A landscape with many valleys, sampled at points; each row gives a point and its height.
A ball rolls from a point to the lowest of its 2 nearest points, and stops where none of them is lower. Distance is the straight distance between rows; heights are no part of it.
mepov: [130 127 113 117 132 159 146 167 206 129 128 160 211 150 141 125 146 178
  96 132 139 166]  (h 299)
duri: [130 159 143 189 152 129 154 130 126  97 119  94  51 123 106 154 124 120
 187 164 137 124]  (h 435)
befak: [147  90 136  57 127 105 202 124 139  93 124 144 133 133 144 173 147 105
 137 109 157 122]  (h 434)
Dozat: [133 171 137 150 142 166 164 155 172 140 111 121 171 135 171 117 129 192
 131 120 155 161]  (h 270)
nopa: [149 130 149 115 112 118  74 148 143 150  96 159 166  79 163 111 154 170
 125 107 117 110]  (h 541)
sut: [120  56 160 158 103 161 149 139 188 121 141 150  94  77  91 138 128  70
 112 185 119 122]  (h 333)
geg: [130 167  99 116 101  90 100 112 159 105 168 220 136 103 140 126 140 117
 118 172 114 150]  (h 450)
tusik: [122 109 100 168 107  59  70 156 163  60 122 152  91  93 125 153  98 139
 112 164  96 115]  (h 501)
rosof: [115 110 138 117 140 115 101 130  83  90 134 116 113 104 153  99 134 139
 160  76 113 111]  (h 460)
kubug: [162  94 118  95  74 132 133 128 174 136 115  97 193 129 116 140 160 158
  90 116 132 118]  (h 274)
Kiris: [123 159 180 155 138 148 115 168  85 128 117 131 162 129 141  52 117 131
 112  97 121 145]  (h 319)
zele: [ 84 199 113 124 149 144 106  68 142 128 141 130 167 155  93  83 149 151
 104 137 115 138]  (h 576)
paz: [160  58  91  67 110  97 136 118 165 140 108 105 222 128 101 142 103 200
  87 107 144 110]  (h 301)
detu: [108 143  85  78 146 155 111 198 162  94 107 157 168 133 128 120 156 115
  89 135 124 163]  (h 329)
rapas: [163 155 128 132 130 158 194 190  93 131  90 116 141 145 158 139 112 113
 129 127 174 132]  (h 448)
tal: [121  60 189 147  90  84 149 158 125 148 178 118 123 128 132 147 142 124
 126  81  79  93]  (h 494)
vetip: [164 157 188 123 152 194 168 131 125 165  76  86 164 129  93 148 149 166
 157 159 142 126]  (h 477)
Zal: [103  73 116 110  82 100  86 175 141 130 124 104 101  94 105 152 162  89
 109 146 110 111]  (h 655)
gopu: [143 159 136 120 101 179 157 135  88 140  80  92 145 104 128 167 128 171
 187 130 156  77]  (h 519)
Bof: [134  86 145  92 114 161 107 139 197 161 124 117 190  97 151 140 133 151
 126 161 160 170]  (h 360)
bipel: [113  74 214 132  91 125 146 157 174 146 165 146 160  86 110 126 138 114
 113 140  98 142]  (h 399)
Tuka: [201 156 122 108 117 128 162 128  90 159 106 140 181 147 146 104  98 172
 122  89 133  92]  (h 462)
Bir: [110  58 151  89 155 136 130 131 155 176 132 163 125  73 125 115 124  91
  79 104 119  97]  (h 220)
Vuf: [101 153 125 182 142 121 168  90  97  80 109 124  61 147  74 106  92 102
 114 162 113 186]  (h 546)
Lumup: [166 134 162  77 162 165 164  89 143 117 158 104 166 138 113 121 104 149
 199 129 143 138]  (h 579)
dolof: [166 127 162 190 117 152 123 135 141 130  97  97 133  88 165  96 113 122
 124 123 172 145]  (h 392)
kur: [123 140 115  87 119  45 141 120  95 162 124 127 113 158 172 113 111 107
  88 103 141 145]  (h 393)
tunol: [121 155 122 169 106  80 141  98  60 124  92 134  73 132  88 120  81  88
  86 180 118 147]  (h 560)
moz: [ 87 131 119  70 140 111 131 143 104 123 111  93 128 119 159 130 134 142
 143  79 144 107]  (h 447)
nasin: [ 81  92 133 183 142 164 111  86  37 133  98 150  49 137 121 156 113 121
 146 132 121 112]  (h 600)
fedur: [114  76 141 137 123 154 156 132 201 138 126  77 125  75 116 145 161 148
 116  76 102  93]  (h 219)
Dapi: [159  57 171 132  84 140 190 133 143 149 126 138 121 114 129 124 165  87
  86  97 120 108]  (h 548)
fomog: [140 114 133  94 103 106 156 123 137 151 164 136 182 183 151 137 163 161
 121  72 112 116]  (h 403)
gomes: [181 125  89  76 160 170 118 108 118 141 177 158 155 170 115  95 101 117
 147 120 104 113]  (h 381)
norup: [167  82 164 202 152 122  57 151 160  96 110 186 102 143 174 136  90 127
 101 143  98 113]  (h 432)
ludan: [ 96  94  65 145  85 134  91 148 127 111 169 122 116 127 151 133 120 106
 113 122 121 143]  (h 298)
Zel: [129  40 144 109 100 168 180 122 147 105 142 107 153  99 109 116 131  73
  91 112 133 140]  (h 537)
num: [106  72 115  82 123 153 190 148 186 115 130 117 136 108 133 194 145 133
 147 119 154 113]  (h 419)
res: [162 195 125 157 160 144 165 139 186 107  84 124 139  88 131 111 115 167
 124 130 156 144]  (h 236)
pum: [140 183 131 177 118 153 186 131 132 108 123  80 106 142 121 147 139 143
 167 137 149 139]  (h 415)
Lef: [178 127 100 110 172 163 164  91 126 121 111 155 181 178 108 124 115 161
 148 108 172 102]  (h 578)
Ras: [118  98 132 162 182 170 145 105  50 124 126 146  87 126  89 165 141  96
  88 109  85 156]  (h 625)
mogo: [161 157 157 110 153 138 142  96 165 141 137  73 136 132 104 113 100 114
 168 162 141 166]  (h 590)
ros: [107 146 138 145 115 172 114 104  69 170 146 121 139 141  70 145 136  97
 113 169 104 128]  (h 368)
zises: [161 100  75  75 101 166 151 158 131  75 131 153 160 137 119 175 158 120
 154 129 139  92]  (h 396)
Feg: [118 131 128 196 142 149  91 157  97 152 173  74  99 149 113 112  64 119
 148 145  99 150]  (h 231)
Tez: [131 131  55 147 130 133 121 106 197 127 134  87 120 117 163 154 147 157
 123  97 152 110]  (h 304)
kepo: [ 97 161 141  71 127 176 111 156 105 104 111 164 180 138 123 107 156 134
 158 152 140 130]  (h 427)
vez: [ 84  25 147 127 139  91 101 123 126  64 121 171  58 117 139 164 102 117
 145 137 104 113]  (h 308)
lugob: [110 188 155 139 132 135 172 185  83 156 103 121 128 160 119 150 134 123
 146 139 135 119]  (h 465)
lizos: [133 200 118 133 147 150 182 128 109 105 135 104 140 190  65 110 147 132
 116 129  99 137]  (h 480)
maba: [104 164  95 159 112 184 125  76 136 136 139 117 172 142 122  97 105 114
  97 162 170 153]  (h 366)
Vob: [111 147 145 144 152 181 162  59 109 163 142  96 130 147 102 162 148 144
 162 135 136 109]  (h 549)
Boger: [149 155  69  75 139  68 136 126 136 121 140 120  94 134 117 140  99 120
 135 131 119 122]  (h 426)
zeg: [ 85 163 129 114 117 153 162 124  85 147 108 131 175 157 176 139 131 177
 136 101 165 108]  (h 486)
suz: [150 136 134 189  77 116  91 177  78 143  99 127 118 115 157 132 110 125
 132 133 146  90]  (h 550)
Vozo: [164  96 119  86 177 146 117 102 128 166 162 101  95 141 148 135 110 108
 169 104 131 121]  (h 336)
Maliv: [ 90  96  95 146  88 141 143 131 179 127 151 103 124 115 166 163 158 121
 107 102 148 136]  (h 280)
Zof: [107 150 155 141 159 183  82 122 116 180 169 109 152 123 110  92 119 142
 160 113  94 119]  (h 542)
Zegiz: [ 86  68  91  91  91 148 128 140 174 143 133 105 121  96  94 149 136  84
  88 146 117 101]  (h 660)
rolu: [127  73 130 159  63 100 106 146 140 185 179 136 118 148 154 151 168 115
 101 102  99 106]  (h 513)
koder: [130  74 153 107 180  97  77 109 130 171 150 139  72 124 165 139 124 105
 162 123 130 124]  (h 306)
pebis: [224 168  87 151 118 162 167 125 134 100 119 137 127 127 130 121 126 142
 154 107 141 107]  (h 390)
buret: [ 56 113 113 157 140 172 133  89  36 150 126 151  83 138 109 152 122  89
  87 150 121 146]  (h 612)
vesid: [191 151 111 121 184 169 166  91 112 113 116 130 103 127 132  98 114 135
 155  89 123 100]  (h 409)
Tepup: [103 127 138 107 133 171 147 116  93 172 108 117 223 162  44 183 140 174
 106 168 137 111]  (h 421)
runum: [127 135 137 145  81 153 113 144  63 131  82 114 117 107 136 150 147 126
 182 152 165  87]  (h 534)
nid: [183 163 118 143 143 136 175  99  51 115 107 161  86 119  71 116 112 104
  98 128  87 113]  (h 446)
rosub: [133  97 114 110 117  87  99  83 187 176 149 139 130  79 154 154 156 151
 119 103 113  92]  (h 490)
moto: [ 71 169 106  80 167 175 136 151  84 115 142 162 140 180 106 103 145 115
 124 139 115 129]  (h 438)
rago: [121 128 113 119 195 175 151 103  73 159 126 118 126 106  82 173 102  97
  75 127 112 135]  (h 637)
Zino: [124 120  80  81 137 122 121 144 125  86 126 168 117 145 131 113 148  83
  85 124 121 155]  (h 341)
Det: [129 148 164 113 153 145 185 125  62 154  71  99 171  75  92 156  97 112
  73 141 147 138]  (h 165)
Led: [128 163 150 103 145 147  72 146 127 159 119 122 175  90 122  84 112 168
 132 118 104 118]  (h 554)
Sadet: [137 176 128 124 181 107 148 155 144 105 113 133  69 134 108 142 129 115
 169 161 126 138]  (h 420)
Lanuz: [132 135  84  61 109 147 111 135 114 137 154 164 203 162 121 144 109 166
 158 124 130  95]  (h 348)
Numot: [150 136 128 105 115 100 171 111 136 133 143 146 221 198 134 126 119 223
 131  99 147 124]  (h 422)
bolo: [135  97 143 116 121  44  87 192 144 130 121 124  88 127 107 155 136  95
 114 157 100 118]  (h 648)
Menur: [157  85 159  81 114 149 100 164 102 160 122  71 142 126 147 139 139 129
 186 108 136 107]  (h 374)
bidor: [137 163  88 114 109 127 112 165 151 110 138  64 153 138 103  90 112 114
 114 137 119 165]  (h 608)
kun: [112 123 169  68 122 104 140 132  72 101 150 155 160  98 159  96  84 126
 150 116 135 135]  (h 351)
monuz: [ 77 135 128 132 137 137 107 141  76 172  91 137  96 165 148 121 160  83
 108 147 168 132]  (h 478)
gami: [ 98 109 119 109  94 103 118 115 176 135 142 183 122 125 124 148 201 103
 105 147 107 122]  (h 394)
dekub: [143 124 124  98 187 101 155 151 192 150 191 159 118 125 143 138 113 127
 127 108 104 153]  (h 417)
bib: [120 125 153 156 137  74  76 104 181 179 132 123 104  92 171 146 149 155
 145 117 138 119]  (h 507)
ninaf: [118 159 132 206 153  97  96 168 166  91 119 131  95 119 145 129 130 169
 148 111 113 117]  (h 592)
Lim: [152 166  68 180 149 137 137 129 114 111 117  79  56 147  93 115 126 143
 129 108  89 130]  (h 354)
Vupul: [172  67 154  99 118 120 102  91 118 135 155 115 105 113 142 111 112  69
 147 155 141 153]  (h 425)
tulu: [130 176 151  52 152  83 157 158 154 101 111 176 161 132 132 113 171 150
 124 117 107 143]  (h 386)
Mika: [117 161  59 165 103 150 131 146 115  63 124 106  69 142 117 130 146 143
 155 112 110 126]  (h 372)
perob: [145 111 168 124  76  43  88 143 133 128 136 136 131 106 128 135 117 112
 135 164 116 128]  (h 640)
gatav: [156 145 143 177  82  79  90 129 185 112 174 158 118 100 135 152 149 146
 156 140 101 131]  (h 475)
zenif: [ 97 194 125 117 125  91 170  69 134 148 105  95 136 170 107 126 147 128
 101 149 155 142]  (h 518)
Gofu: [ 99 119 103  94  94 163 116 179 190 122 138 169 192 147 121 154 185 137
 103 154 131 148]  (h 315)
vebem: [111 118 127 122 131  89  69  95  95  72 127 147  82 111 111  86 136 152
 166 106  74 115]  (h 474)
gozi: [145 136 122  83  87 107 134 115 178 126 111 182 156 137 138 155 201 121
 115 172 159 137]  (h 412)
nila: [144  71 112  99 137 113 141  92 204 186 149 106 108  83 120 158 124 110
 110 123 116 103]  (h 472)
Zug: [115 193 152 210 128 116 137 146 106 118 137 151 116 119 128 141 119 173
 160 125 113 101]  (h 580)
dute: [ 45 164 126 143 115 181 112 128  83 132 155 142 143 111 127 124 111 141
 158 150 133 128]  (h 277)
sizig: [ 96  78 171  96 107 149 177 136 210 166 150 127 185 113 122 146 140 145
 103 151 128 151]  (h 385)
vudi: [ 96 109  72 110 124 134  86 126  88 141  87 104  71 155 140 137 140  77
 126 156 170 124]  (h 493)
raka: [122  56 196 155 133  34 118 137 142 151 160 104 105 130 156 140 101 131
 113  77  96 113]  (h 470)
Riri: [ 97  94 178 139  66  91 140 132 159 160 163 150 166 120 159 125 137 105
  80 130 132 168]  (h 424)
fudor: [181 167  87 163 110  89  88 116 181 120 149 180  86 116 123 128 137 125
 135 169 105 135]  (h 463)
rokez: [143  91 109 131 142 139 138 102  93 139 191 114  82 148 154 129  79 120
 181 115 120 153]  (h 359)
sifu: [200  98 174 121 112  90 162 141 121 110  94 129 119  82 160 137 143 128
 141  92 143 103]  (h 346)
Vofi: [122  79 106 112 105 164 104 150 128 120 112  76 149  93 157 129 120 105
 122 126 172 135]  (h 521)
Sud: [161  82 106 108 124 119 178  74 206 164 139 141 153 115 141 152 131 123
  74 109 156 117]  (h 454)
Benez: [166 132 110 119 148 120  84 129 124 114 132 114  98  76  99 102  76  97
 153 165 129 147]  (h 423)
buv: [197 114 180 125 141 134 146  75 144 105 138 132 121 103 157 101 137 117
 182 117 150 141]  (h 453)
Zodu: [116 115 103 124 121  60 109 137 114 119 157 127  81 161 135 109 133 133
 121  89  69 141]  (h 375)
mor: [203 121 118 131 115 126 162 132 168 109 132 151 134  84 141 158 128 136
 151 115 128 118]  (h 371)
tozi: [ 78 172 150 172 125  97 103  83 120 115 113 136  76 150 106 103 163 120
 124 161 123 157]  (h 325)
Dazer: [138 110 127 125 106 102  80 195 152 131 115  61 140 111 121 100 126  88
  94 136 127 163]  (h 614)
Nukur: [151 118 158 119  90  69  92 188 103 162 108  64 150 113 134 110  91 117
 128 125 139 136]  (h 622)
kif: [173  76 128 184 134 139  84 173  86 116 109 153  70 164 170 140  98 105
 139 119 127 114]  (h 431)
nosas: [142 164 152 123  63  73 113 149 120 156  95 106 155 115 143 128 120 131
 135 154 156 137]  (h 630)
doru: [130  98 174 189 144 128  95 113 107  84 136  89  66 171 102  99 105 123
 184 142 101 154]  (h 233)
vema: [151 157  77 161 163 160 128 107 155 143 120  63  95 141 132 122 131 139
 129  98 138 114]  (h 331)
pib: [169 112 105 155 115 167 114 161  92 152 138 119 104 163 161 132 142 101
 141 103 135 115]  (h 445)
Bol: [129 173 121 161 152 153 122 203 102  73 140 142 107 154  98  92 131 127
 152 125  74 143]  (h 498)
Reti: [122  62 171  84  99 119 123 134 125 144 156  96 146  73 147 149 119 135
 161  95 120 104]  (h 349)
gonis: [105  78 123 112 131 113 156 137 143  95 119 143  74 142 143 140 170  82
 102 108 128 150]  (h 357)
noz: [189 120 102 140 112 172 151 142 157 149 133  87 180 183 146 118 128 126
 120 112 156 146]  (h 408)
nedod: [198 126 122 110  74  89 153 144  97 139 144 130 151 130 151 115 101 119
 105  94 121 118]  (h 479)
lote: [127  48 203 177 116 124 123 141 175 132 154 152 121  84 114 125  88  97
  96 151 105 106]  (h 365)
vib: [112  51 131 172 119 115 126 124 146 137 136 178  80 128 151 134 158  86
  80 116 119 132]  (h 379)
mevi: [102 170 160 120 149 161 178 141  89 147  89 104 128 149  74 187 180 122
 126 158 131 118]  (h 483)
Sotun: [114 116 130 182 138 104 103 120  63 131  69 153  65 180 109 111  78  92
  90 164 119 135]  (h 573)
pog: [139 166 148 151  88  95 115 111 131 109 181 151 104 123 126 150 123 152
 201 165 104 128]  (h 491)
nonab: [116 157 104  56 167  83 147 143 163 135  98 144 155 136 151 130 142 145
  86  98 139 140]  (h 370)
mez: [121 163 124 119 112 177 132 106  78 169 135 159 191 173  67 150 144 134
 116 172 125 104]  (h 395)
fam: [ 59 164 150 139  97 116 100 158 100 108 140 122 160  92 142 106  86 156
 152 129 135 139]  (h 305)
gigo: [ 45 177 146 131 155 153 183 108  79 160 112 132 174 164 132 141 141 143
  95 108 152 125]  (h 469)
lozo: [145 157 101 146 125 148 110 121 101 169 107 155  88 168 127 128 161 109
 124 133 139 108]  (h 461)
fep: [145 162 115  81 106 114 136 110 148 139 113 177 190 171 121 135 141 148
 119 164 161 135]  (h 428)
Rana: [132 151 145 124 114 124 105 140 203 156 131  82 167  95 141 137 127 182
 156 152 133 155]  (h 335)
sefo: [140 157 126 179 119 122  82  88 160  90 127 155 121  83 133  76 123 125
 120 147 127 160]  (h 481)
vovef: [145  81  91  57 128 136 150 119 178  93 137 146 175 115  92 188 130 150
 153 129 142  94]  (h 405)
Dedu: [139 122 153 138 118 163 126 188 121 119 137 123 174 130 157  74 130 109
 104 112 146 185]  (h 347)
Bava: [128 136 180 179 157 144 116 124  92 108 112 109  99 138 112  66 126 102
 139 129 124 150]  (h 279)
tatu: [171 178 121 139 135 151 197 131  77 127 138 136 132 153  64 145 116 103
 104 164  97 140]  (h 464)
Kaza: [190 143 143 159 125 161 123  82 144  86 147 150 139  85 145  69 132 137
 156 105 116 132]  (h 467)
Rure: [143 179 120  97 152  68 156 120  89 180 119 115  95 159 123 133  97 115
 125 127 135 116]  (h 411)
zukes: [162 106 159  70 101 108 158 136 119 134  96 103 164  81 159 140 124 165
 152  99 150 122]  (h 320)
Sonom: [ 89 186 133 153 132 134 109 133 158 121 101 121 118 122 137 108 155 118
 120 165 157 159]  (h 294)
Zek: [ 96  95 132  95 136 160 111  62 152 124 178 135 151 120 168 133 148 138
 175 100 141 131]  (h 517)
sodu: [124 157 186 133 125 169 132 156 127 149  80 100 140 109 136 147 156 179
 190 138 156 119]  (h 500)
nifak: [ 77 156 105 163 147 160 126 126 112 201 127 107  92 136 149 178 125 115
 131 161 165 113]  (h 514)
didi: [109 159 183 132 126 167 166 113  85 157  99 127 185  88  91 182 128 152
  91 154 126 144]  (h 71)
Giv: [120 128 164 123 121 112 105  98  99 139 154  99  94 135 112 120 116  88
 180 186 138 153]  (h 443)
zil: [155  60 180  99 174  99 110 142 142 174 155 170 115  93 154 114 107 107
 124 100 103 117]  (h 266)
zutun: [ 82  61 127 118 171  83 119 126  99  73 123 132  46 145 157 140  94 113
 162  99 126 140]  (h 332)
sudup: [187 130 136 144  75  83 141 131 158 118 137 103 137 115 133 107 143 118
  86 105 119 149]  (h 492)
Mili: [139 140 113 109 191 196 132 120 106 167  93  88 171  97  57 138  91 126
  97 138 125 116]  (h 650)
tonot: [128 157 131 110 169 159 117 105 193 145 115 109 175 137 137 109 146 184
 142 117 146 138]  (h 303)
Doter: [124 203 142 162 117  97 188  74 124  93 120 116 106 130  91 106 122 117
 111 157 133 157]  (h 533)
Kotid: [103 103 141 124  60  82  72 127 107 165 142 134 149 124 166 122 173 134
 124  94 116 108]  (h 527)
zurez: [141 129  68 141 147 177 146 106 156 108 126 116 166 180 131 104 116 112
  96 121 179 141]  (h 389)
Tuga: [ 72 147 108 164 169 168 146  79 111 196 139 116 107 137 103 204 158 123
 116 142 125 118]  (h 531)
Mobe: [137 163  96  92 168 122 192 120 116 129 145 147 157 198 110 137 107 135
 136 116 140 111]  (h 589)
veza: [ 68 169 118 100 185 148 157 104  80 124 113 134 131 151 113  98 124 124
  92  99 124 125]  (h 451)
munu: [158 145 168 149 183 125 149 115 129 127 129 116  99 106 155 109 106 147
 175  90 129 115]  (h 433)
piger: [137 168  91 152 131 149 119 116 185  96  64 125 134  86 145 114 158 138
 106 135 165 133]  (h 265)
nela: [108 119 144 225 148 136 108 119  57 116  83 135  74 116  98 168  93 128
  98 147  98  92]  (h 583)
tur: [104 164  97  69 148  74 162 160 124 122 154 111 140 141 148 147  93 158
 149 101 117 120]  (h 437)
Digit: [ 74 158  64 117 127 158 126 136  99 143 117 100 117 146 126 159 109 111
 124 159 171 116]  (h 502)
Femo: [ 90  47 114 111 120 105  88 111 152  91 115 154  69  62  95 147 116 103
 121 162  97 104]  (h 278)
Gumen: [159 123  68 115 110 151 146 151 140  62 135 136  95 135 122 156 178 127
 144 109 111 105]  (h 383)
roki: [151 146 131 163 128 214 109 161 126 112 128 107 157 111 134  85 112 114
 137 136 149 148]  (h 367)
bek: [111 168  91  88 118 125 127 122 151 114 135 217 181 128 151 114 134 126
  89 147 144 145]  (h 439)
Fos: [ 98 134 179 107  96  86 132 169  96 119 154 137 187 115 170  96 107 157
 133  91 121 153]  (h 330)
lotof: [ 95 126 105 113 147  98  97 104 104  90 110 200  73 134 162  92 154 107
 103 118 118 145]  (h 356)
Sanub: [150  90  82  56 112 103 105 117 135 174 122 126 200 163 122 151 118 185
 139 117 158  81]  (h 327)
buf: [ 68  66 157 133 127 154 163 110 191 147 171 117 114  72 110 140 134 130
 141 109 107  97]  (h 173)
Vefa: [122 172 138 214 144 109 100 115 125 112 119 166  78 159 113  92 117 119
  99 154 101 155]  (h 355)
mobut: [144 138 164 164 186  74  86 133 151 121 112 155  69 172 130  77 143 105
 106 142 110 165]  (h 384)
Baze: [169 178 130 108 128 121 152  69 114 160 124 160 201 169 117  96 121 202
 112  92 129  97]  (h 442)
pab: [ 93 107 123 174 111  93  49 132  95 114  96 138  70 186 125 108 120 109
 121 148 115 145]  (h 586)
Kamir: [127 121  83 200 112 150  90 140 131 135 159  95  95 129 159 121  88 112
 131 146 145 147]  (h 271)
zupa: [ 50 164 124 171 141 192 138 115  78 144 161 150 168 110 114 153 128 135
  80 123 110 133]  (h 237)
Dupuv: [135  85 150 177 154 150  67 173 132 110 163 105 105 167 123  97 102 102
 153 145 102 163]  (h 185)
zabo: [ 85 192  80 137 124  83 121  96 155 108 126  95  87 105 118 138 140 155
 150 143 134 120]  (h 532)
popa: [123 135 122 115 157 191 148  52 125 111 137 109 170 158 106 115 127 168
 165 115 158 107]  (h 566)
Kobaf: [108 145  95 130 168 133 104 180 103  47 149 172  68 128 111 107 110 132
 153 141  92 154]  (h 506)
buvug: [124 170 145 131 118 161 120 120  66 122 130 135 120 134  83 102 159 121
 138 143  87 117]  (h 391)
zulo: [135 103  86 170 104  99  95 191 160  73 137 148  68 105 109 184 140 120
 147 152  98 119]  (h 511)
Toko: [169  94 103  56 137 133 101 105 128  90 156 125 106 104 101 110 110  84
 154 151 102 147]  (h 407)
rin: [128 164 168 119 142 119 182 111  98 168  61  97 161 113 125 105 100 132
  92 116 173 137]  (h 235)
gavir: [153  47 137 201 120 128  84 152 146 121 122 157  89 126 165 157 128 108
 106 130 124  96]  (h 406)
Vuz: [151 189 158 146 138 127 110 155 146 129 136  71 136 130  77  84 118 120
 139 164 102 170]  (h 601)
sima: [ 99 137  72 137 112  94  74 145 142 117 132 113  72 116 132 167 138 138
 159 142 116 110]  (h 522)
sike: [132 156 144 216 112 110 128 156  73 115 110 107  98 123 104 135 101 138
 125 129 111  85]  (h 567)
katun: [117 148 155  83 129 130  94 139  93  86 116 156 117 123 102  86 147  98
 158 163 119 138]  (h 410)
bimim: [ 79  50 154 124 147 120 133 132 166 131 165 129  88  84 150 168 133  98
 138 123 132 120]  (h 111)
latut: [ 89  94 117 125 127  44  97 115  99 111 130  97  54 157 132 133  85 136
 153 111 107 143]  (h 353)
pil: [114  56 137 145 132 134  80 143 169  93 136 177 101  77 125 153 116  83
 113 182 129 143]  (h 307)
Lifug: [156 140 153  94 122 122 158 126 126 158  53  66 178 108 151  94 120 192
 120 122 164 133]  (h 285)
dad: [167  91 167 193 133  93 127 167 155 119 121 106 124  85 173 122  87 117
 106 103 147 130]  (h 418)
rud: [107 111 157  98 129 165  82 112 112 143 181 122 156 127 144  94 139 139
 193 110 108 131]  (h 530)
Mele: [139 178 110 111 138 143 159 180 118  82 130 100 145 164 111 105 145 151
 137  90  98 134]  (h 488)
rutir: [138 157  69 138 126 121 121 143  98  96 121 206  64 142 120 120 117 108
 138 161 112 136]  (h 515)
Saza: [ 96 137 116  92  89 111 151 132 123  66 125 114 160 132 141  96 127 108
 105 128 158 170]  (h 520)
Genum: [102 161 126 149  80 157  82 103 109 163 151 134 142 128 115  90 112  91
 109 187 134 152]  (h 339)
koneb: [114 186 136 135 145 110 156  99 111 179  84  91 116 132  79 158 155 121
  95 143 128 116]  (h 503)
Toz: [ 96 182  98  87 167 148  77 122 142 181 115 130 170 140 106  86 121 158
 102 126 110 120]  (h 565)
Kug: [130 164  75  92 176  91 150  88 168 135  88 125 169 184 120 111 122 163
  83 106 169 114]  (h 350)
mep: [187 115 163 177 121  77 152 154 114  85  96 127  73 133 169 141 128 129
 155  86 126 109]  (h 373)
gafo: [149 163 118 121 177 112 132 160 167 118 147 189 106 125 134 124 149 128
 137 124 106 138]  (h 402)
Tek: [165 114 116 105 156 106 166  91 199 156 180 129 160 158 152 157 114 133
 127 117 152 157]  (h 436)
Fad: [135 140 130 129 106 144 130  74 128 115 185 149 115 115 158 149 133 151
 210 129 134 112]  (h 504)
Lenur: [ 77 169 155 165 150 153 119 122  83 179 107 144 150  93 106 163 158 153
  77 128 106 111]  (h 174)
bavi: [135 144 147  66 157 102 197  87 125 130 114 124 132 172 160 155 133 111
 157 132 184 133]  (h 452)
Zod: [132 151 120  76 126 151 128  91  76 144 184 151 188 169 111  97 107 153
 154 108 105 103]  (h 364)
Vuvul: [111 104 112 145 120  68  57 138 105  47 101 172  77 118 124 119  86 147
 136 137  84 104]  (h 489)
nub: [173  98  83  57 157 148 124  93 134  80 152 135 171 146 100 101  99 106
 126 129 139 126]  (h 397)
Reka: [119 143  69 112 144  99 146  68 202 109 132 103 147 155 144 126 152 159
  99  94 161 131]  (h 326)
tudo: [104 111 111  80 121  87 118 140 137 143 179 147 129 164 147 139 163 136
 119  87  85 116]  (h 388)
nusab: [121 105 128 113 111  74 153 118 135 127 151 131  98 140 168 142 127  86
 122 124 152 159]  (h 377)
beka: [190 153 126 169 157 162 148 100  72 110  97 160  92 103 122  82 105 114
 122 119 129 111]  (h 430)
Kud: [ 81 126  83 109  84 132 136 139 102 124 120  84 161 135 166 133 106 104
 103 126 181 145]  (h 512)
Vogis: [ 72 108 123 104 122  90  84 109 137 111 107 174 107 122 164 120 211 116
 102 101 117 128]  (h 376)
Vakur: [157  82 116 105  96 150 126 116 160  89 118 113 140  65 127 123 136  82
 105 145 153 143]  (h 529)
tana: [162 141 142 209 100 131 150 154 123  88 124 101  93 138 151 121 142 133
 163 104 134 134]  (h 398)
peg: [ 53  36 154 119 162 150 155 144 141 132 138 143  73  96 123 118 113  82
 101 106 119  96]  (h 169)
kego: [124 147 152 110 146 208 151 140 107 175  71 115 211 134  82 147 133 200
 124 176 143 120]  (h 449)
nanuf: [116  90 118 102  93 151 138 150 162 132 141 127 167 102 118 137 167 146
 106  85  98  96]  (h 250)
gupa: [137  97 164 179 140  63 106 145 128 104 134  87 104 137 161 108  88 141
 109  83 112 129]  (h 444)
Zilu: [146 156 164 177 107 101  68 111 142 169 117 138 138  92 156 106 138 179
 156 117 122 100]  (h 526)
Feguv: [174 138 124 136 123 171 192 141 124 163 102 102 179 194 148 155 122 159
 137 137 191 125]  (h 429)
Mudi: [116 128 110 109  75 127  84 124 112 129 169 143 141 146 140 112 138 106
 138 156 128 147]  (h 317)

For each start below, name the point where the ball stops.
sima | gonis
Sotun | Dupuv
rolu | Dupuv

Call two points neighbours if one is among the 2 nearest of the other. Go from one point of each pair to the other, from neighbour to neighbour, staying as low as possible. Name the highest point that can't be avoided.
vesid / Maliv | duri
gonis / ros | zeg
Dupuv / Maliv | ludan
res / Femo | bipel
